The views of a scene show one set of named points, each view turned or mirrored, shifted and resized as a whole, with a little noise and some points left out.
(in the rows, 128 means zero)

Scene 1
View 1
(69): [157  95 118 113 161 154 116 126 146 113 130 139 109 145 120 153  86 150
 138 111 175 113 171 200 131 133 117  82 113 111 123  83 132 129 149 122
 130 152 142 107 181 142 184 125 144 129  77  94 160 138 131  94 114 150
 166 128 144 110 138 143 111 113 158 120 162 142 153 106 128  99]
(79): [137 124 115 110 152 165 132 126 118 113 140 171  96 181 125 155 100 148
 139 115 169  99 147 184 141 117 126  54 134 123  98 116 103 127 150 115
 133 163 155 145 157 140 140 122 145 115  55 104 152 111 130  94 110 129
 175 110 136 111 158 139 127 104 129 134 160 168 167 107  76  97]
(211): [172 124 128 161 191 141 164 132 105  87 124 145 155  80  66 131 110 145
 181 161 122 139 130 196  99 105 147  61 136 134 148 125 130 153 146 124
 181 153 122  82 159 147 142 156 172 130  99  72 137 158 175  43  88 159
 178 137 119 129 156 114  98  88 153 132 167 200 183 162 100 122]
(60): [166 125 103 121 185 161 163  82 111  87 126 147 120 136 123 128 108 140
 151 126 155 135 172 206 118 142 136  17 126 156  76 121 135 145 165 115
 124 135 131 132 160 136 115 131 161 115  68 108 132 148 137  63 106 154
 182 134 123  98 166 130 105  96 142 139 145 169 173 128 105 138]
(42): [128 116 105  83 120 159  94 130 141 109 128 137  87 184 148 172  97 152
 138 103 173 117 144 193 137 123 140  80 140 110 105  79 113 108 132 109
 114 143 145 140 184 161 153 103 111 142  58 100 164 111 134 123 125 160
 167 100 139 128 145 146 135 101 147 144 153 156 152  89  77  71]
(110): [106 157 179  95 144 197 103 101 141 147 155 192 101 189 180 135 108 112
  83  72 162  69 143 166 175 121  98  71 134 132  61 103 109 106 145 162
 121 146 159 142 147  97  99 104  70 100  64 115 161  91 104 144 131 119
 202 105 128 139 136 144 145 113 113 116 127 142 163  92 107 119]
(239): [117 161 178 114 144 199 118 131 130 151 159 198 114 186 144 145 101 123
 102  81 159  53 130 175 168 101 101  78 135 118  86 108  84 108 147 163
 155 170 171 132 140 106 125 118  96 108  69 100 163  84 111 135 118 112
 202 108 131 133 142 136 143 109 108 113 150 155 168  96  94  95]
(169): [189  91  71 100 180 172 157  85 133  88 112 125 103 154 125 147  85 169
 159 116 202 131 210 248 112 143 126  18  99 135  73  72 124 124 174  95
 102 143 147 134 174 147 162 129 181 124  68 122 145 147 119  73 114 174
 186 138 145  65 181 139 112 118 159 129 167 137 151  80 115  89]
(235): [125 142 130  80 134 169  88  81 152 109 118 125 111 152 179 137 115 133
 132  93 157 135 154 210 135 127 140  70 130 137  67  64 153 100 125 136
 101  99 124 123 181 142 107 106  69 136  76 108 151 125 140 140 139 174
 188 108 129 150 149 137 130 100 150 145 127 148 158  96 107 110]
(144): [135 104  96  89 126 148  94 129 135 105 121 128  88 172 138 168  98 154
 150 110 178 127 144 196 129 125 141  78 136 110 120  78 123 111 131 102
 113 140 138 133 189 171 168 105 126 146  52  97 159 122 142 110 123 161
 155 106 140 120 146 143 127  98 155 145 156 157 151  97  87  77]
(106): [130 119 156 140 187 145 149 104 111 111 152 181 117 137 130 112 108 106
 111 130 143 112 148 143 155 142 104  53 125 160 108 159 145 167 155 141
 144 152 124 125 156 101 121 132 134  88  67  96 137 142 136  63 104 100
 169 142 118 125 139 134 100  98 134 114 131 169 186 164 137 178]
(115): [126 107 242 145 173 160  73 122 189 159 157 162 148  92 148  91  78  89
  62  90 129  85 149 149 172 133  63 155  94 117 138  82 181 136 124 214
 171 133 120  51 181  83 167 131  45 101 126  70 168 141 127 126 127 121
 173 157 133 181  81 146  92 115 153  78 113 110 165 146 231 167]
(71): [145 112 146 123 160 164 117 125 142 122 141 151 120 140 124 140  93 134
 127 109 157 102 152 188 138 122 113  82 118 122 114  94 125 125 140 139
 143 154 144 107 166 129 158 127 125 120  84  93 156 129 134 102 113 141
 178 126 134 128 139 137 118 111 144 119 152 152 163 117 124 108]
(4): [142 147 138 122 176 166 145  85 118 101 133 157 133 124 136 114 119 123
 138 123 137 126 150 192 126 122 135  41 128 160  80 118 137 138 149 143
 135 127 128 117 152 121  94 133 121 109  81 104 136 140 150  85 106 143
 194 127 117 132 161 125 112  92 140 138 131 175 180 134 110 145]
(48): [132 121 160 123 151 166 108 132 143 126 141 165 118 146 126 138  93 129
 115 104 155  95 141 172 147 120 107  95 122 116 121  98 124 129 137 148
 154 153 146 106 162 123 154 126 109 118  81  88 159 118 133 107 111 132
 176 122 133 138 128 140 121 107 136 115 151 151 164 116 125 110]
(210): [120 129 177 136 150 156 114 149 128 133 153 187 121 148 116 141 103 121
 115 112 139  85 117 151 157 108 111  99 139 118 136 127 112 134 131 152
 169 164 146 112 155 120 147 128 112 115  76  84 160 113 140 101 110 109
 169 116 127 149 122 136 122  98 129 116 149 169 177 137 114 122]
View 2
(48): [116 175  99  96 146 126 124 161 139 108 156  94 143 128 135 125 120 164
 164 169 106 112 110 118 135 140 161 134 113 137 130 103 160 132 126 124
 144 128 126 134 129 124 152  99 128 136 184 106 155 137 167 119 132 159
 126 142 149 151 107 126 120 133 125 143 108 129 149 131 148 133]
(79): [120 177 106 141 139 113 121 150 140 120 151 100 114 128 127  92 119 154
 138 174  93 137 118 130 123 124 179 136  79 126 119  94 146 134 121 131
 154 123 124 189 126 113 136 113 123 150 206  88 144 132 175 107 146 148
 147 161 154 137 103 147  91 117 132 109 132 120 162 131 130 146]
(144): [109 209  90 107 149 105 111 155 151  94 168  91 122 107 151  96 124 152
 183 203 100 140 114 148 137 128 181 146  71 126 117  93 152 141 137 139
 153 119 113 169 128 111 140 127 114 129 188  86 123 182 167 103  99 115
 138 133 174 126  97 135 101 121 132  73 148 146 162 125 101 127]
(42): [ 99 203  96 104 143  98 113 143 162 104 178  97 125 109 147  92 118 158
 178 194  99 139 113 132 146 139 186 153  66 120 117  94 151 139 135 137
 153 123 127 181 126 115 140 125 126 119 183  84 131 176 178 109 117 121
 134 129 166 134 105 142  93 121 125  83 129 150 161 124 110 133]
(110): [ 94 175 132  86 107  80 119 120 147 135 185 130 163 149 125 120 124 168
 135 144 100 122 117 112 148 175 177 142  86 108 133  98 162 120 102 119
 160 148 171 167 117 116 149  94 167 110 187  85 161 123 168 122 178 148
 139 162 142 164 128 164 107 108 104 144  43 152 137 115 172 140]
(169): [118 190  84 150 150 102 128 192  94 110 146 101 124  99 166  93 150 111
 156 224 100 154 105 194 101 121 168 134 115 109 139 109 167 107 124 149
 135 113  86 164  98 103 159 114  97 161 244  62  82 121 174  54 130  83
 187 187 179 114 104 161  92 121 140  72 171 131 149 145 128 136]
(71): [119 172  92 107 151 127 127 169 128 110 148  92 143 126 139 121 124 150
 161 180 105 121 111 134 127 136 159 134 116 131 132 104 166 125 127 127
 144 124 113 135 126 129 152 101 116 142 196 106 146 133 164 111 128 147
 137 151 154 143 101 130 119 134 135 131 121 127 151 137 147 128]
(211): [135 142  66 148 192 189 139 202 114 109 102  76  87 123 144  96 111 136
 133 186 122 162 123 159  86  92 142 136 128 130 143  94 144 127 145 113
 161 118  95 149 130 139 140  93  52 185 206 143 174 120 161 112  80 168
 127 153 147 127  81 106 121 172 192 133 162  93 144 177 141 125]
(106): [163 145 137 130 140 139 138 178  95 113 115 102 140 139 129 132 141 155
 111 133 107 128 127 146 109 131 151 102 117 114 125 107 140 114 125  96
 159 136 159 133 135 101 132  91 113 184 187 118 179 106 122 118 125 171
 143 186 156 145  94 120 137 114 162 151 100  92 144 138 161 130]
(235): [ 79 191 105  71 131 100 111 147 148 119 175 112 143 118 171 106 125 132
 163 186 124 164 118 179 146 163 175 159  78  77 139 102 166 124 119 121
 169 148 154 150 119 117 147  95 118 101 176 102 145 168 160 108  93 100
 129 145 166 147 112 150 117 135 136  84  73 167 123 125 144 110]
(4): [116 151 115 123 150 136 129 169 118 131 130 112 123 136 149 101 126 127
 116 169 124 169 125 172 112 135 155 138 104  91 143  99 154 114 122 110
 168 143 148 155 115 118 141  86  94 156 197 119 167 117 150 112 111 139
 144 178 156 143 102 139 119 139 166 122  94 121 129 150 166 124]
(115): [131 151 104  19 138 139 134 187 101  91 146  90 215 133 148 195 125 182
 197 146 122  65  96 108 152 179 120 118 187 137 153 127 195 107 122 102
 123 143 148  37 142 145 178  64 140 110 149 141 171 134 135 142 114 173
 101 130 145 168 115 105 191 145 126 214  47 137 119 131 189  96]
(239): [ 97 167 110 107 130 102 122 124 157 134 177 120 143 148 109 115 110 168
 135 154  95 113 117  90 138 157 175 144  91 135 130  98 161 125 109 128
 153 138 143 179 120 129 150  94 159 123 198  92 162 112 191 123 189 175
 142 155 133 166 123 154  95 116 101 161  73 136 149 121 172 153]
(60): [129 157 110 146 155 132 134 184 103 122 123 106 112 123 157  95 139 119
 120 184 111 165 125 188  96 123 160 132 103  97 138 103 147 111 123 118
 162 133 124 159 114 104 138 101  88 172 217 101 140 113 149  86 107 119
 161 192 168 126  97 144 108 126 168  99 132 112 136 153 144 127]
(69): [124 185  83 106 153 118 126 180 119  93 154  88 138 107 152 115 127 151
 181 197 101 121 111 148 124 129 163 132 116 137 130 105 166 124 132 139
 137 116 101 136 121 121 156 107 113 142 198  94 120 143 168  99 113 125
 144 143 170 130 101 136 115 129 135 110 150 128 155 139 126 124]
(210): [130 157 102 102 150 139 127 153 145 110 146  94 130 143 115 127 108 177
 147 148  97 112 119  93 126 137 160 130 106 146 123  93 149 134 132 118
 154 128 133 149 141 126 145  97 124 150 176 120 182 134 160 140 142 187
 118 139 143 155 100 118 121 134 136 164 101 115 153 133 147 138]
View 3
(79): [ 76 128  97 171 134  99  84 142 104 104 115 149 137 152 161 143  97 151
 121 144 162 168 100 112  89 122 127 163 117 165  98 143 142 154 106 155
 106 144 126 145 157 131 109 124 107  73 113 136 104  87 103 165 124 182
 155 116 124 167 126 173  94 131 131 118 107 135 122 113 101 131]
(115): [126 125 141 171 100 140 145  58 119 105  83  92 165 130  99 116  74 113
 123 101 149 157  69  61 139 131   5  98 134 164 154 157 106 147 114 117
  71 164  60 101 160 109 117 136 198 105 162 143 110 102  93 167  82 146
 159 150  98  56 153  95 170 140 107 135 153 169 156 164 230 129]
(211): [ 74 161 143 157 100 105  69 110  99  92 102 155 114 160 167 129  69 109
 136 135 167 158  71 132  77 135 110 183 100 126  74 160 107 133 114 188
 124 188 101  80 161 157 116 105  99  89 134 141  79  99  88 175 124 204
 155 138 131 136  60 167 111  97 106  97 140 164 104 148 115 135]
(110): [114 102  86 168 140 114 124 149 109 106  98 124 151 137 144 142 118 155
 112 146 157 163 135  85 118 112  79 130 152 183 148 135 163 174 128 101
  77 136 121 184 151 122 105 128 143  72 117 130 108  90 118 165 113 103
 170 137  99 152 150 147 128 166 143 151  97 143 152 131 124 114]
(71): [ 90 130 122 170 117 116  99 117 121 113 107 136 133 150 137 139  91 136
 123 126 158 171  87  91  99 132  94 145 120 159 106 149 133 146 109 146
 107 155 108 121 150 130 110 127 136  81 126 139 102  90  97 163 113 186
 150 128 124 128 125 149 108 130 118 121 128 149 125 129 134 143]
(69): [ 75 130 122 170 119 124  98 123 131 130 119 140 129 154 128 143  91 143
 123 121 161 178  73  89  97 140 112 147 113 156  93 156 139 138  97 152
 109 153 115 107 141 126 111 129 141  78 120 140 112  82  90 155 117 217
 146 116 139 127 128 155  95 131 120 114 129 141 119 116 134 165]
(235): [129 122 113 130 118 137 120 176 125 118 125 141  99 151 110 168 117 153
 126 145 160 166 111  95 115 147  97 128 148 176 122 145 169 138 101 111
 117 152 129 128 144 155 124 133 151  91 118 137 125  62  81 142 124 134
 157 138 126 124  97 175 115 160 160 123 105 142 121 143 132 168]
(4): [112 147 111 143 106 126  99 154 104  93  98 150 124 154 149 145  87 124
 140 145 164 152 103 126  95 128  87 169 130 148 110 157 136 140 135 148
 103 182 110 113 155 161 123 113 120  86 121 124  90  88 100 164 123 150
 170 152 123 149  75 172 135 121 138 123 112 160 128 156 119 133]
(210): [ 89 127 119 179 122  88  94  85  94  84 104 129 147 135 159 124  87 138
 114 134 154 157  95 105 105 110  85 138 113 164 114 140 114 160 103 151
 100 148  91 140 172 124 109 124 125  94 142 152  95 105 100 176 110 152
 157 125  98 129 133 139 119 138 118 112 121 148 128 132 143 106]
(144): [ 86 125 113 160 128 108  94 148 125 119 140 148 108 146 126 162 102 168
 123 140 159 180  89 101  94 139 137 138 123 175  87 139 154 134  73 149
 132 133 131 129 148 137 117 138 131  87 119 149 126  66  79 143 132 196
 141 103 135 138 129 177  76 153 140  99 107 123 112 108 117 177]
(60): [ 89 155 103 152 113 133  94 165 110 110 110 155 127 158 150 148  79 129
 142 140 164 152  89 128  85 136 110 190 127 144  93 166 140 129 133 169
  98 183 119 100 151 156 122 111 118  72 107 115  94  80 100 156 128 201
 170 142 146 167  75 183 119 111 133 118 113 155 125 139 107 152]
(106): [103 162  97 176 110 125 105 123  86  79  97 127 171 139 158 129  58 121
 134 130 159 136  87 141  96 120  71 177 121 152 115 160 109 134 137 170
  72 176  85 118 179 130 132 118 122  87 128 115  90 100 107 167 107 172
 180 136 117 157 107 157 153 111 132 115 106 157 145 143 152 120]
(42): [ 86 119 108 161 131 104  93 145 123 115 135 148 108 147 131 160 111 171
 114 148 158 180 100  92  99 135 139 131 127 178  97 137 159 148  76 134
 128 128 137 147 147 134 112 136 127  87 116 149 123  71  84 148 130 175
 145 106 128 141 134 170  78 160 144 114 104 120 117 112 114 160]
View 4
(48): [147 153 129 121 180 127 127 131 134 134 160 122 131 125 129 157 119  85
 138 131 110 113 101 114 114 137 141 120 156 144 144 145 125 133 120 132
 114 150 141 137 126 143 126 138 101 125 132 107 144 152 126 136 121 163
 123 111  96 135 114 133 150 113 130 146 141 131 133 132  81 130]
(235): [125 165 119 117 158 120 109 115 112 109 161 107 152 113 127 178 113  78
 116 169 121  86 108 134 101 134 123 119 152 165 167 118 162 106 124  92
 108 167 115 127 144 197 137 125 107 111 135 123 151 106 114 106 100 152
 162 105  91 106 100 123 176 113 125 154 148 131 130 149  67 147]
(110): [106 138  93 129 169  99 106 116 132 107 161 134 118 125 104 178 118 104
 121 189 114 111 114 110 147 148 130 134 168 182 147 144 134 124 135 131
 120 149 125 139 130 169 114 162  92 116 142 149 154 147 132 118 137 151
 133 108  77 129 131 106 141 111 131 146 119 130  84 126  94 116]
(71): [148 172 134 118 187 135 128 134 125 135 158 116 132 131 135 158 122  84
 142 126 111 116 105 120 103 136 141 116 146 144 149 138 125 128 115 126
 115 154 132 138 121 142 121 133 101 126 125 107 149 148 118 128 112 157
 124 116  97 123 107 138 154 115 125 142 147 126 140 137  79 134]
(169): [143 250 147 116 218 148 121 114  91 119 147  94 126 128 124 180 131  81
 169 129 114 131 120 138  81 136 139  86 115 150 169  87 156  96 105 124
  94 169 122 151 107 138 101 119  87 145 113 141 176 139  89  77  78 132
 140 123  91  82  88 155 138 118 122 112 152  98 175 160  78 139]
(239): [124 140 106 135 179 118 113 125 137 136 164 133 103 146 109 164 125 103
 140 173 102 121 112 110 149 153 126 136 164 168 141 145 125 129 121 145
 115 143 134 132 121 153 106 154  94 133 147 145 160 158 133 127 144 154
 119 105  71 151 139 113 142 120 130 137 125 134  94 136 100 118]
(211): [172 204 159  92 177 169 162 140 111 179 153 126 134 160 151 122 140  58
 161  71  91 120 108 145  55 153 154 121 127 130 150 162  98 127 101 103
 116 152 120 118 109 135 154 107 108 158 118  97 154 105  98 145 111 142
 104 130  80 144  98 178 171 125 116 134 183 100 158 142  81 155]
(79): [153 188 128 119 189 128 134 123 121 130 163 109 119 136 114 175 157  93
 159 143  90 122 115 126  96 143 134 119 148 156 143 114 131 114 116 142
 106 141 125 128 124 146 121 133  87 151 129 140 156 132 103 118 122 150
 133 110  68 143 116 142 142 122 122 133 145 113 134 143  98 120]
(210): [155 137 125 118 172 126 142 134 144 145 165 132 126 135 131 148 136  97
 141 122  96 116  97 113 110 144 144 135 160 144 133 161 105 138 121 139
 122 138 137 128 127 142 134 140  99 133 134 104 136 141 127 152 135 167
 113 112  84 160 121 138 151 116 126 150 140 133 119 124  91 126]
(115): [118 101 119 115 166 117 124 149 159 132 150 155 167 103 154 127  61  86
  86 102 148  99  87  87 141 117 164 121 158 134 147 211 109 171 141 102
 137 157 145 161 130 133 135 154 122  73 123  59 120 187 167 161 115 173
  97 121 147  99 101 118 150  91 143 164 126 146 120  92  52 147]
(106): [130 182 118  90 172 113 159 124 121 123 157 145 144 116 127 143 142  97
 130  98  98 126 115 121  85 146 169 129 148 161 142 174  86 135 142 112
 136 136 123 144 125 127 150 149  80 136 118 124 136 121 114 146 123 144
 100 138  86 119  96 159 132 103 121 137 142  91 121 101  96 125]
(60): [131 225 134  96 184 139 141 114  94 128 151 119 139 130 126 159 143  80
 150 114 100 124 123 141  69 153 149 115 130 161 165 133 122 109 123 101
 113 156 111 138 117 146 134 123  85 150 115 138 164 101  94 114 105 133
 123 132  79 105  89 163 150 113 118 121 159  87 146 137  85 142]
(144): [172 180 142 124 187 128 128 123 121 116 169  86 136 118 126 193 146  84
 155 147 105  98 103 130  79 128 124 102 151 141 146  85 157 102 110 140
  97 153 135 130 142 167 125 120  94 133 131 110 146 128  97 107 101 166
 164  96  92 130 101 136 168 125 121 150 146 132 158 159  78 132]

Which points are out of place in each view (at most two, in the order of its rows)? Write - if all are in place.
view 1 => -
view 2 => -
view 3 => (211)
view 4 => -
